Each row is a point on a landscape with many valleys, with its height.
From any point a ball rolls to the lowest of the 2 points nearest to it. It stops when none of these is lower. Distance is the straight distance between rows; heights are no part of it.
k_279 h=22.7: [116 126  88 122 138 102  69 156 153  80 130  91  37  97 119  74 123  97
  97  98 111 125 110 175 184 178 150 175 138 183 197 123 165 156 131 137
 134 154  95 140 130  81  94 102  98  86 168 108 124 126 154 151 126  97
 135 163 116]
k_348 h=58.1: [126 138 158 166  86 123 158 142 139  92 158 166 196 122  94 164 128 122
 149 139 145  85 140 158 104  44 124 135  45  94 149 129  89 116 109 126
 142 133 129 102 134 100 143 188 117 171 125 149 146 154  80 136 128 116
 122  97 162]
k_835 h=37.9: [111  71 138 106 170 161 113 104 141 129 141 131 124 160 170 158 104 171
  99 142  92 123  90 116 116 194 108 187 143 159 130 130 207 172  96  94
 200 137  95 155 167  83 133 115  98 141 127  92 142 135  85 143 118 157
 122 150  76]
k_531 h=55.0: [144  94 100 100 114 156 157 106 129 182 110 140 159 145 212 116 102 140
 143 136 148 136 108 129 122 201 117 126 152 186  84 133 147 141 112 124
 125  95 122 153  91 191 131 136 146 126 132 150 133 100 180  97 126 133
 152 108 116]
k_205 h=29.6: [167 139 128 127  83 147 157 131 142 145 107 132 146 142 130  80 147 125
 159 134 160 154 138 112 121 111 109  86 157 158  93 123  92 119 145 154
  69  86 158 115 116 198 147 134 184 123 116 107 142 101 180 112 144 167
 163 122 152]
k_363 h=33.4: [144  84 110 151  99 151 119 106 127 166 134 134  88 107 177  89  79 155
 133 154  96 140 100 123 121 189 126 157 148 196 135 127 154 166 131 125
 178 109 122 108 141 122 129 103 148 137 135  98 212 114 161 105 156 140
 115 131 102]
k_871 h=46.9: [120 100 159 164 101 131 150 146 125 101 195 183 174 153 111 170 116 138
 139 161 139  75 131 120 120  79  98 158  26 140 190 102 128 141  91  94
 169 158 104 133 140  37 162 169 111 168 126 139 135 165  64 103 114  78
 119 115 135]
k_335 h=59.2: [103 168 173 156 129 100 148 159 102 103 121 124 174 109  81 166 158  96
 159 127 127 135 139 162 118  39 153  88  79  49 145 149  79 136 155 126
 112 154 166 109 131 115 120 100 133 157 120  98 106 141 106 142 132 132
 112  71 176]
k_412 h=27.6: [155 143 138 125  68 105 106  91 159 105 118 106 153 140  99  93 154 120
 135 117 140 131 146 134 124  96 134 113 141 111 144 155  85  57 134 172
  29 115 151  72 133 193 105 160 136 123 116 146 129 159 109 141 121 179
 131 136 159]
k_388 h=43.3: [115 139 142  89 170 119 140 169 102 168  51 121 152 114 151 171 145 124
 151 128 130 118 129 103  96  74 142  83 133  88  56 128  88 136 144  70
 122 139 152 172 122 173 127 102 122 134  99 178  51 123 136 116 110 144
 131  78 138]
k_864 h=59.8: [171 116 126 183 117 144 148 100 175 149 132 151 155 157 128 105 148 179
 109 140 128 157 127  69 124 157  87 124 143 156  64 110 129  99 178 167
  91 110 121 102 123 221 149 131 111 103 116 125 172 131 121 127 158 124
 140 153  83]
k_417 h=11.0: [130 105 141  59  88 139 160 116 106 137  83 119  96 135 187 113 119 116
 167 137 166 173 141 130 108 113 144  75 169 166  86 122 121 124  90 112
  98  77 144 146 108 173 131 157 192 133 115 110  83  99 202 104 113 163
 119 114 133]
k_171 h=31.8: [133 146 150 109 116  58 139 119 148 100 114  90  92  74 110 100 125  81
 138  83 149 101 190 166 137  91 184  92 171  62 172 161  98  58 126 162
  62 130 177  96 129  98 112 155 102 100  98 146  70 153 120 137 117 144
 108  98 173]
k_912 h=34.2: [ 98 101 111  98 162 157  94 149 161  95 144 151  90 154 151 144 115 147
  93 111  72 136  77 133 128 186 118 192 118 178 186 126 195 192 124  93
 190 150  78 158 169  62 122 110  91 159 125  79 145 129  71 149 103 138
 120 161  77]
k_481 h=28.9: [119 113 103 102 159 122  76 171 170  65 142 130  53 123 136  98 126 130
  83 110  87 121  95 159 151 189 139 214 117 184 203 112 164 179 130 105
 158 150  66 152 148  68 113 102  99 129 121  98 126 122 101 133 121 116
 133 162  98]
k_562 h=9.9: [154 140  84  81  74 116 159 120 125 160 134 119 134 140 171 114 118 131
 154 149 134 122 137 141 145 181 142 121 154 159 120 142 107 117  81 148
  44  82 150 126  89 174 116 210 156 144 126 185 118 133 160  95 124 143
 135 132 142]
k_89 h=62.4: [124  59 172 104 132 179 129  98 112 149  66 131 131 146 180 132 122 150
 142 121 152 146 106 117  90 119 157 109 144 146  53 115 193 144 113  98
 168  88 108 147 141 169 145  90 154 138 134 100 114  98 176 124 130 176
 127 125  74]
k_366 h=41.3: [134  99 194 156  79 109 112 119 158  86 166 158 117 123  93 155 139 166
 101 172 126 107 127 162 121 108 117 190  54 104 189 123 130 136  95 144
 114 134 131  76 136  74 118 141 141 167  99  89 154 163 111 124 166  91
 106 103 105]
k_6 h=55.6: [123 162 145 179 105 131 174 172 116 113 129 152 206 129  63 182 149 128
 160 124 132 112 146 151  92  19 116 120  61  62 121 135  92 139 141 136
 130 145 133 119 134 123 137 141 121 197 128 117 152 142 112 147 122 113
 129  87 152]
k_822 h=18.0: [106 140  90 145 133 107  85 115 128 136 140  91  67 117 119  90 114 100
  72 131 118 119 117 131 164 187 112 190 169 170 178 132 159 104 141 142
 125 154 117 126 120  99 105  90  83  63 186 130 140 137 133 162 127  94
 143 152 128]
k_254 h=41.7: [124 126 171 142 171 111  94  87 128 112  96  97  69  96 116  80 138 100
 158 108 146 175 165 116 133 118 132  88 192 111 125 115 112  85 121 148
 120 137 156  86 125 130 116  86 173  67 137  75 100  99 124 131 125 130
 107 118 153]
k_679 h=52.7: [118 134 159 194 120 150 190 150 114 123 131 187 198 154  82 204 129 166
 150 134 132  92 138 127  93  23  85 135  55  74 114 108 141 157 129 126
 134 136 115 132 156  89 162 137 115 194 130 131 160 145 108 136 109  99
 141  92 111]
k_301 h=52.4: [113 102  80 135 154 144 128 105 111 171 102 120 155 148 190 134 120 122
 127 127 146 135 116 116 133 199 113 144 157 170  75 126 161 140 117 105
 168 111 120 154  99 173 127 125 114  86 155 140 128  79 155 125 117 121
 145 118 115]
k_945 h=70.4: [110 191 112 177 144 129 130 161  66 112  85 116 161 119  83 147 160 114
 151 108  94 175 113  97 133  81 113  76 109  86 108 131 104 159 174 115
 139 164 134 141 139 140 137  35 148 148 153 103 138  94 128 156 126 143
 113 115 137]
k_607 h=78.0: [124 139 144 171 103 152 110 119 138  94 148 121  80 122  94 101 162 127
  98 125 115 190  91 141 152 129 117 155 109 143 169 128 158 126 172 154
 135 149 106  66 136 127 111  66 159 115 168  79 187 153 134 155 146 113
 123 169 108]
k_750 h=20.1: [160 109 121 153  63 142 146  95 161 153 131 136  94 128 154  49 111 137
 141 152 136 150 126 126 127 154  90 150 164 203 143 133 117  93 123 172
  94 100 142  55 105 168 130 115 178  86 122 118 169 134 179 108 166 144
 146 130 120]
k_155 h=48.4: [110 145 158 162 109 123 122 133 141  84 166 134 118 137  82 144 146 122
  66 147 128 134 102 157 151 112 124 177  71 109 205 143 125 120 158 143
 127 168  95  99 129  86 118  99 105 145 150 107 139 176  96 149 134  78
 106 140 116]
k_21 h=30.3: [ 96 141 169 118 201 104  88 151 129  77 127 103  80  99 103 148 130  90
 121  81 123 121 133 167 184 124 157 102 135 103 169 143 159 152 113 130
 144 185 119 165 149  73 128 112 108  99 148  90  68  83 119 147 109 111
  86 128 143]
k_104 h=34.0: [151 132 120  92  81 123 139 114 124 133 103 117 134 145 120  77 171  95
 179 121 156 168 158  95 126  81 109  58 176 137 114 117  52  84 141 166
  40  90 173 111 110 186 136 131 189  93 102  80 109 106 145  98 101 179
 130 113 159]
k_120 h=16.7: [161 146 121 111 100  88 139 134 130 113 151 108 102  89 129 100 116 112
 120 126 142  93 148 169 130 140 177 142 143 106 161 155  99 100  79 144
  92  94 163 105 105 105  89 193 124 140 121 168 100 161 142 128 139 120
 131 127 158]
k_513 h=50.7: [111 113 136 101 139 136 129  84 127 143  97 133 109 129 168  69 133  77
 173 112 164 176 146 130 122 153 103  89 200 174  87 107 110  81 104 147
 121  90 137 100  82 159 123  99 184  74 131  88 101  62 172  97 101 136
 134 122 144]
k_943 h=29.4: [138 134 129 145 120 144 137 125 131 143 158 137 125 121 129 135 107 165
 107 157 124 120 112 135 124 145 129 163 111 123 147 145 128 149 116 132
 150 124 124 130 129 114 127 128 137 149 129 138 170 153 119 132 161 111
 126 138 129]
k_979 h=41.5: [129  80 178 121 172 170 134  97 131 138 139 163 162 167 161 181 110 184
 103 159 127 105 115 119 102 142 107 167 120 127  95 139 182 142  99  98
 179 135 114 148 152 109 134 141 123 152 108 128 106 138  89 132 127 131
 113 148  83]
k_112 h=15.5: [127 157 129 101 154  96 152 155  96 115 107  88  83  65 110 130 123  70
 149 100 148 129 164 165 156 124 194  61 153  83 138 134 111 143 125 125
 131 123 177 158 126  76 115 138 127 108 127 114  79 106 171 125 123 127
 117 106 193]
k_736 h=38.8: [150 150 101  97 110 114 151 113 117 141 102 131 122 120 147  73 151  64
 178 110 168 158 178 106 142 136 123  66 189 137 132 111  61  68 136 162
  58 104 180 117  80 157 123 129 179  60 114  93  83  95 163  98  83 155
 145  95 180]
k_888 h=36.0: [127 103 131 155 167 144  79 103 147 122 147 127  97 145 150 127 119 165
  67 142  99 163 112 101 127 161 113 183 154 159 122 131 187 130 110 134
 156 126 111  89 144 120 123  92 106  89 156  95 145 130 109 159 138 133
 101 154  99]
k_776 h=57.1: [130  70 122 105 123 132 115 114 125 132 114 103  75 105 190  86  87 119
 136 121 135 155 121 171 137 174 159 125 169 165 120 115 159 140  65 119
 181  76 119 127 146 104 120 138 170 122 136  87 125 111 193 114 142 137
 131 129 131]
k_448 h=29.1: [122 111  96 171 167 156 110 115 135 138 118 132 148 150 137 142 144 163
  79 126  90 179 106  57 128 177  84 152 130 162  58 105 173 136 181 136
 190 113 109 125 124 147 153 118  87  99 159 118 173 103  87 149 125 131
 121 166  74]
k_992 h=24.7: [130 138 112 173 182 138  78 108 134 122 114 127 160 139 114 138 164 138
 104 116 108 195 125  49 128 152 100 110 155 141  65  89 164 108 174 143
 161 118 121 101 110 172 132  88 100  69 163  98 142  88  94 156 130 127
 126 144  96]
k_115 h=60.1: [135 147 116 137  78 130 161 139 145 101 161 158 181 119  90 126 121 132
 172 147 124  48 149 152  92  64 132 141  70  94 145 140  55 134 112 147
 108 107 109  94 140 125 136 205 122 175 126 209 180 169 116 139 151 151
 144 103 163]
k_944 h=29.5: [165  90 139 159  91 156 177 123 137 165 111 137 102 112 164  91  94 165
 157 137 131 145 108 132 100 133 120 135 146 181  95 125 146 156 130 125
 146  98 125 108 143 144 152 112 179 138 130  88 212 101 188 104 170 155
 147 138  99]
k_453 h=75.1: [119 169 111 172  76 168 148 149 125  85 136 127 121 126  80  85 161 114
 108 129 107 169  90 125 164 138 108 134  74 119 179 138 116 126 216 145
 117 149  99  92 140 131 121  64 130 139 165 112 199 189 126 149 145 112
 139 146 106]
k_167 h=20.6: [155 143 142 139  64 124 134 126 139  97 156 104  90  87  96  88 133 122
 118 151 137 116 127 179 134 122 154 144 123  90 178 147  93 111 118 164
 103 102 153  87 121 113 104 140 146 136 123 137 139 166 140 137 177 120
 143 128 158]
k_589 h=24.3: [162 143 143 149  68 127 129 105 141 110 118  96 122 100  96  71 149 110
 129 135 164 139 147 144 122 101 138 115 142  96 157 156  89  68 142 167
  69 109 158  63 131 158 106 124 162 120 122 107 141 175 132 151 163 160
 155 129 171]
k_512 h=13.3: [145 116 133  86 115  99 154 151 128 109 169 129 111  80 141 136 115 121
 134 136 129  65 156 188 138 121 194 142 122  99 148 124 109 125  54 133
 129  96 156 130 117  72 100 226 128 157 105 191  87 151 140 111 150 117
 134 124 155]
k_777 h=20.4: [138 147 120 130 141  74  97  95 146 146 116  96 121 123 107 107 113  99
  97  94 157 113 169 123 134 137 142 128 179 105 145 146 126  35 141 147
  75 158 149  98  96 156 106 139  77  64 121 158  80 137  87 137 113 120
 129 123 159]
k_311 h=5.8: [144 104 125  67  69 137 160 125 114 157 107 127 134 140 176 129 119 141
 161 146 139 122 125 135 113 139 146  95 152 169  91 129 127 147  86 127
  64  71 143 147 116 177 139 204 186 174 118 171 123 117 192  97 124 168
 141 122 116]
k_65 h=21.4: [131 147 107 158 139 101 102  87 131 155 137 100 108 133 114 113 109 118
  82 129 147 117 141 123 148 168 107 170 167 127 149 141 142  63 139 133
 118 151 130 105 107 131 113 107  75  65 160 164 114 145 103 154 135 110
 141 139 149]
k_200 h=54.7: [ 98  99 113 120 138 122 102  93 124 132 106  99  77 111 171  77  97  86
 153 112 146 165 143 146 137 176 125 117 195 186 109 116 160 113  77 140
 168  87 135 104 110 133 122 112 157  74 150  80 122  80 181 117 125 131
 131 128 138]
k_628 h=25.2: [155 142 104 143 120 136 161 129 134 152 139 155 163 141 128 128 110 163
 129 142 143 108 139 121 110 128 125 136 127 124 109 145  93 131 126 123
 111 105 136 136 128 171 141 160 141 165 119 184 161 140 130 125 144 124
 141 125 137]
k_507 h=43.0: [118 123  99 124 110 139 120 139 132 132 193 183 103 153  98 139  91 156
  89 150  68  86  93 105 110 144 104 176  73 169 201 103 158 170 177 132
 175 145  73 142 139  58 134  91  87 161  80 121 195 175  93  81 130 117
  84 150  69]
k_620 h=81.1: [119 129 108 157 140 155  97 148 146  81 138 140  85 138 115 141 150 137
  84  99  84 179  92 119 155 147 131 174  98 164 179 128 167 161 173 133
 158 142  87  97 149 105 117  81 147 132 161  79 184 130 109 155 121 114
 118 176  77]
k_222 h=49.9: [119 120 130 162 126 160 175 145 106 132 165 184 184 157 106 189 112 161
 142 128 131  78 120 124 110  70  86 138  63 112 134 115 144 173 118 105
 179 148  93 160 156  56 161 135 119 184 135 160 152 159  99 122 107  85
 141 122 117]
k_931 h=72.5: [131 181 118 150  66 150 150 162 125  84 142  99 141 110  64  88 166  93
 136 137 146 151 109 173 154 117 142 117  76  81 179 147  92 134 197 152
 112 159 123 106 133 116 122  76 138 158 157 111 162 179 135 156 151 115
 155 131 171]
k_601 h=49.8: [101 128  93 127 191 131  83 112 111 131  96 113 117 122 166 125 122 102
 119 110 141 136 138 114 149 193 121 127 165 152  97 121 174 134 108 116
 166 136 129 156 113 144 116 124 100  68 164 115 127  75 134 143 121 120
 138 132 138]
k_579 h=13.2: [120  92 153 104 149 148 137 132 125 144 184 151 143 141 150 167 108 141
 135 162 125  56 121 155 114 139 123 168  98 124 163 119 148 162  58  94
 188 148 112 157 134  48 132 170 116 158 101 163  91 153  96 111 135  98
 130 142 128]
k_839 h=59.6: [106  67 136  91 124 152 119 110  99 144  66 107  97 118 198 118 106 102
 159 117 169 149 124 144 111 140 163 107 155 151  81 112 172 153  79  92
 196  70 125 154 148 143 129 101 169 125 145  93 105  87 201 124 135 163
 133 105 121]
k_352 h=40.0: [118 113 116 109  87 117  95 156 127 116 205 161  91 134  81 111 109 135
  92 179  79  83  97 138 124 138 132 201  73 152 221 100 124 160 166 129
 151 159  74 126 117  61 121  72 104 159  77 139 165 177 115  87 151  91
 104 134  90]
k_610 h=62.1: [131 137 114 150  97 143 180 140 143 125 149 184 197 161 115 167 115 155
 175 126 130  56 152 121  93  47 112 131  86 106 105 125  88 127 114 121
 121 117  95 123 156 137 182 213 120 178 111 231 162 157 112 132 129 132
 148 112 131]
k_635 h=21.2: [134 166 110  81 136  93 158 163 102 137 104 120 148 115 138 135 129  76
 162 119 154 120 179 141 130 113 179  75 155  88 121 153  74  98 118 119
  75 108 179 141 101 152 104 184 126 128 108 177  79 126 137 109 110 152
 135 104 184]
k_747 h=27.1: [131 175 116 111 126  77 161 137 116 133 107  83 140  87 101 110 130  56
 157  98 155 102 189 147 135 103 191  79 160  61 151 156  67  75 153 151
  83 128 194 119 110 120 112 148  98 101 117 159 109 145 117 127 114 154
 127 104 191]
k_772 h=31.4: [ 88 137  93 132 157 162 146 164  88 137 115 138 151 149 135 173 118 143
 131  94 110 103  86 125 114 114 102 124  96 118 106 129 174 203 141  85
 202 140  96 196 156  63 149  96 125 183 156 157 138 116 122 149  81 114
 144 138  79]
k_203 h=57.4: [163 126 140 149  88 122 119 105 195 141 142 151 178 159 107 102 184 159
 150 131 137 163 132  65 115 112  87  91 140 151  69  98 110  94 180 176
  34 112 121 106 138 243 151 140 112 114 117 103 153 118 118 133 138 140
 152 150  94]
k_683 h=19.2: [146 136 146 164 187 110  83  89 132 125 115 124 160 133 103 139 157 136
  98 109 123 181 139  65 123 121 111  94 153  93 101 107 123  78 177 137
 117 146 136  84 116 183 117  88  94  76 136 115 121 114  73 147 125 122
 112 134 120]
k_231 h=50.3: [131 153 139 103 120 104 127 141 133 142 109 145 210 160 126 161 155 135
 159 124 128 123 134 104 108  58 129  95 115 103  63 120  80  99 144 115
  79 134 133 153 131 204 145 186 108 153  94 199 102 135 111 117 109 142
 135 125 149]
k_655 h=31.1: [157 128 177 140 101 106  71  63 170 103 119 117 136 147  98 104 151 151
 110 115 137 155 136 107 109  87 130 136 138 101 126 140 114  36 139 171
  36 137 144  46 130 204 115 131 128 120 110 117 116 155  90 158 124 153
 120 130 127]
k_490 h=26.4: [133 125 187 121 193  90  93 102 134 136  88 111 144 116 143 133 152 131
 140  99 118 170 150  85 126 101 150  76 165  76 115 117  74  75 153 124
  83 157 154 106 137 175 132 100 113  78 119 122  82 117  75 129 108 127
 112 110 139]
k_792 h=38.4: [113 128 100 162 147 159 149 133 132 138 167 168 126 165 106 163 117 161
  87 122  76 114  88  96 123 144  87 169  78 151 152 121 160 177 164 125
 186 138  89 146 151  70 142 108 120 163 134 124 193 149  87 123 114 109
  98 157  72]
k_591 h=21.6: [106 154  68 118 157 133 137 163 105 152 155 109 125 136 139 151 100 115
 124 114 133  92 112 154 138 168 136 143 104 142 135 146 145 167 106  82
 191 151 106 198 127  77 133 143 113 140 154 163 134 124 130 130 122 100
 143 151 147]
k_767 h=44.0: [111 104 144 138  91 113 122 156 138  99 206 180 130 148  86 139 118 136
 112 173 122  69 113 118 123  98 107 188  34 139 235  94 116 141 125 108
 145 158  81 129 122  40 142 115  96 162 113 127 152 184  75  88 135  77
  95 128 103]
k_266 h=37.8: [143  77 195 149 103 144 127 117 149 125 158 175 113 125 123 149 113 188
 120 170  99  98 129 152 108 133 123 181  88 124 164 121 162 163  95 133
 116 124 133 107 152  83 128 146 164 174  80  79 174 151 123 122 166 116
 117 122  77]
k_342 h=23.7: [116 132 134  91 168  90 107 153 121  86 115  86  52  67 123 114 120  84
 135  96 131 123 141 191 181 149 175  78 138 112 151 127 159 175 102 129
 155 137 127 176 142  65 118 126 122 106 140  92  77  94 174 139 122 117
 112 129 164]
k_397 h=46.1: [ 91 120 116 103 216 114  87 119  91 145  62 103 135 114 166 152 135  87
 138  98 137 139 138  90 150 172 118  94 150 117  80 118 145 123 128  92
 168 147 128 178 109 159 120 106  92  71 148 133  81  58 132 140 112 134
 135 109 132]
k_816 h=33.8: [147 121 152 167 102 153 146 129 144 129 156 159 107 127 114 141 115 174
 114 149 102 134  98 152 111 119 125 158  81 120 166 130 145 180 143 146
 148 137 116 117 148  94 128 107 164 162 114  83 207 152 133 123 154 109
 118 132  90]
k_508 h=2.2: [122 108 164  51 188 103 122 106 127 124 116 102 104 127 173 147 100 122
 120 127 153 110 155 148 147 154 159 116 166 113 116 146 154 111  59 110
 110 138 134 162 131 129 105 185 114 116 100 152  32 134 154 101 108 134
 112 132 132]
k_4 h=47.3: [134 155 115  77 128 106 137 160 116 174  88 128 185 145 140 150 166 108
 171 126 132 129 139  82 109  85 126  64 140 111  60 119  66 110 168  96
  67 133 165 172 114 204 119 139 116 127 100 180  70 126 136 105 104 141
 142  97 146]
k_957 h=55.3: [149 137 112 115  43 102 126 120 185 151 143 139 179 172 103 122 193 154
 177 143 127 141 132  97 131 103  98  85 141 147  62 111  90 121 147 163
  19 114 135 143 149 229 156 181 118 143 109 142 151 117 140 131 117 165
 154 143 125]
k_108 h=36.7: [145 132 169 137 129  83 117  95 135 104 105  87  54  70 105  72 127  90
 145  98 159 140 185 141 136 104 151  86 190  92 155 145 109  61 123 174
  81 130 168  88 127 108 109 112 151  73 123  92  71 141 126 132 118 126
 107 107 160]
k_265 h=20.7: [135 151  93 165 153 138 148 129 120 159 150 128 175 153 107 151 120 147
 103 127 126 122 128  98 125 127 100 118 120 110  82 131 110 109 155 115
 163 130 123 142 117 171 146 137 103 115 144 176 143 134  96 139 133 107
 135 148 137]
k_74 h=44.8: [101 127 193 168  99 111 121 121 147  75 163 140 154 120  75 164 155 138
 102 154 141 124 126 158 131  83 112 167  50  92 176 147 132 107 126 142
 110 158 129  76 124 102 119 134 110 155 126  84 136 159  86 147 135  95
  92 108 141]
k_761 h=7.7: [127 151 121  94 140 105 162 171 101 116 154 106 117  81 119 147 114  76
 139 121 145  97 153 190 145 114 202 102 118  79 134 137 118 138 100 130
 154 132 162 167 116  63 105 180 119 139 124 159  89 118 142 123 137 106
 136 118 187]
k_770 h=39.1: [127 117 186 168 150 131 106  92 151 104 159 153 129 146 112 161 130 181
  58 164 100 147 120 116 122 129  96 200 116 123 146 143 173 110 119 139
 130 134 122  80 137 114 126 113 111 121 126  90 125 154  94 146 149 117
 103 143  99]
k_58 h=26.7: [ 95 145  85 116 172 148 116 194 122 106 133 143 127 149 132 151 120 119
 121  70 121 107  95 164 149 146 131 144  88 144 163 122 152 186 135  78
 181 164  84 198 144  53 122 116 120 173 145 141 119 103 104 150  89 106
 153 166 102]
k_411 h=45.0: [122 128 108  75 153 116 128  99 116 147  78 126 120 117 181  98 139  64
 180 116 167 165 157 112 141 164 134  59 193 146 107  98  99  93 114 141
  87 116 140 133  80 164 119 129 151  53 122 105  69  75 181  87  78 132
 136  90 150]
k_727 h=57.5: [145 125  83  95  90 141 162 133 141 189 111 148 189 159 181 137 147 151
 165 140 154 131 113 102 121 159 109 108 149 175  48 113 127 138 146 128
  94 110 113 178  96 224 149 139 138 140 128 165 113 106 184 112 128 124
 162 109 108]
k_405 h=63.5: [132 168 145 133 149 116 145 149  83 127  92 108 137 104  97 125 149  98
 158 121 136 155 150 129 129  73 157  67 135  69 123 138  64 132 151 128
 117 128 178 123 132 147 128  85 162 130 123 104 101 115 135 128 138 153
 126  88 191]
k_564 h=17.4: [108 119  90  98 168 140 138 130 112 171 172 141 125 145 159 147  90 135
 118 154 121  61 108 131 129 184 125 162 114 147 145 119 165 160  83  73
 213 143  93 182 135  60 132 140 104 133 132 164 125 149 102 124 126 120
 133 156 117]
k_840 h=35.2: [119 156  73 150 119 159 156 178  75 147  92 123 161 131 117 156 127 143
 132 104 114 128 110 123 118 109  95 110 119 115  69 131 154 187 156  96
 174 128 123 184 134 118 144  74 136 175 159 151 164  94 146 157 102 122
 151 116 121]
k_752 h=36.9: [142  69 125 117 111 142  88 115 144 147 160 125  63 105 155  98  79 163
 108 155  67 126  87 136 116 178 145 171 137 170 174 121 164 187 119 120
 183 140 109 123 157  79 127  89 128 146 103  81 192 136 138  99 149 143
 103 140  83]
k_975 h=45.4: [138 108 198 116 159 151 122 109 128 131 125 145 167 152 154 176 142 177
 119 137 136 129 133 109 102  95 130 127 121 102  81 136 142 122 116 117
 125 135 134 145 134 163 140 156 145 155  89 142  91 126 112 127 134 128
 113 136 102]
k_132 h=70.1: [132 174  90 140  88 146 161 165 113 119 149 110 133 110  80 109 130 106
 140 140 139 127 119 171 145 124 164 122 100  97 154 149  81 161 159 131
 143 139 139 137 126 101 109 112 138 159 160 151 158 145 144 133 149 101
 160 126 173]
k_535 h=35.3: [154 126 173 173 135 131 100  80 152 108 136 136 120 132 101 120 128 173
  77 141 124 146 127 112 112 104 116 171 131 107 133 139 132  76 141 163
  90 125 131  62 126 170 124 119 122 110 126  99 143 161 102 161 155 127
 124 143 114]
k_629 h=35.4: [131  93 107  97 121 108  79 135 121 145 189 122  56 113 121 104  98 143
  78 171  60  91  95 135 122 182 133 209 125 173 198 113 150 169 128 120
 171 148  90 126 145  67 120  87  99 132  95 114 147 158 123 100 154 119
 109 134  93]
k_428 h=39.2: [126 139 112 134 151 154 155 169  82 161  76 129 169 125 126 176 139 131
 150 123 133 100 119 118  87  71 115  98 129  88  50 130 135 153 138  81
 158 130 136 176 139 141 144  91 135 156 121 182  96 119 147 130 115 128
 146  97 134]
k_60 h=41.1: [ 67 146 128 126 221 108  90 147  84 122  85 103 149 126 128 177 146 108
 117  92 100 138 118  86 146 121 112  96 118  97  94 117 146 133 158  82
 179 181 124 182 126 113 143 106  79  85 136 140  83  70  92 158 100 131
 115 140 121]
k_612 h=8.6: [123 105 157  84 177 115 139 132 134 138 161 108 104 129 167 159  96 123
 118 145 139  72 135 172 138 161 144 148 128 111 145 140 167 131  38 111
 160 144 120 152 134  72 118 182  95 129 100 154  45 137 131 111 134 118
 126 156 138]
k_616 h=10.4: [118  88 164  45 154 129 122  97 117 119  79 102  88 124 189 136 117 117
 148 135 163 160 151 118 129 131 168  84 176 139  89 123 139 114  74 108
 105 105 135 142 128 155 134 145 156 112 105 117  34 109 186  99  98 145
  99 121 118]
k_604 h=15.3: [163  97 131 126  96 129 112  96 146 153 133 128  96 126 168  86  94 167
 116 156 119 130 128 131 124 167 130 156 156 172 137 141 109 116  87 143
  85  90 136  82 116 159 126 165 161 137 110 140 144 144 161 108 164 137
 119 138 114]
k_769 h=33.9: [117 141  95 185 160 165 163 136 124 145 129 145 139 164  96 166 144 176
  87 106  81 144 100  62 130 133  79 136  90 128  84 112 165 156 182 144
 179 125  92 149 144 118 160 108 106 152 162 134 188 133  88 139 115 124
 122 155  74]
k_809 h=24.8: [155 119 131 148  61 169 191 119 144 157 122 141 108 123 142  51 118 123
 165 138 153 147 118 144 120 136 103 116 151 191 120 124  95 121 130 157
 124  85 158  84 122 155 131 119 206 129 126  84 179 101 191  92 169 166
 159 128 130]
k_81 h=32.8: [ 96 131  84 147 181 148  77 126 139 123 134 113 107 152 134 145 129 143
  59 120  89 159  98  75 140 179  95 176 137 186 128 131 189 139 147 111
 180 131 100 124 136 108 141 117  72  88 170 115 150 114  73 162 107 133
 117 179  93]
k_548 h=15.1: [149 156  75  96 124 117 161 144 113 160 120 124 149 131 151 127 110 105
 148 125 170 105 153 136 138 169 150 113 151 132 117 143  98 111 111 133
  88  99 161 148  82 160  98 186 135 117 132 184 103 124 155  95 133 126
 146 111 172]
k_97 h=67.2: [122 180 110 156 129 135 123 156  91 120 114 109 138 105  92 127 141 105
 127 112 136 154 127 147 143 115 140  93 119 102 124 138 107 140 151 128
 143 147 146 145 122 135 125  85 156 144 157 111 136 107 141 145 135 126
 136 116 163]
k_274 h=53.1: [138 142 101  75  59 109 147 148 138 157 124 131 183 171 119 146 174 134
 190 140 128 117 135 112 116  91 129  88 134 128  54 125  91 139 126 133
  38 112 142 167 137 203 154 208 140 167 116 196 130 126 156 125 104 173
 140 110 141]
k_325 h=15.4: [133 162 123 136 144 106 118 114 124 141 136 116 173 130 110 137 123 123
 110 118 153 124 148 127 132 110 132 112 147  98 115 147  94  75 144 127
 107 140 159 123 108 165 119 141 103 103 122 164 113 135  87 128 124 124
 135 136 167]
k_511 h=36.6: [ 63 152 148 116 233 112  66 151 108  77  82  94 113 114 131 158 139  96
 127  84  91 146 141  99 174 131 124 105 146 115 147 131 158 151 133 102
 158 183 111 168 137 112 140 105  91  98 152  97  93  59  98 165  94 127
 101 143 114]

Call two points neighbours if one is among the 2 nearest of the other. Go from one point of each pair to the other, from neighbour to neighbour, staying as low as possible. Name the highest point that can't be avoided.
k_629 / k_311 | k_752
k_508 / k_311 | k_417
k_325 / k_822 | k_65
k_683 / k_761 | k_770

For each start below, name the point where the ball stops.
k_531 | k_761
k_155 | k_325
k_839 | k_311
k_74 | k_325
k_203 | k_508
k_770 | k_761
k_772 | k_508
k_752 | k_311
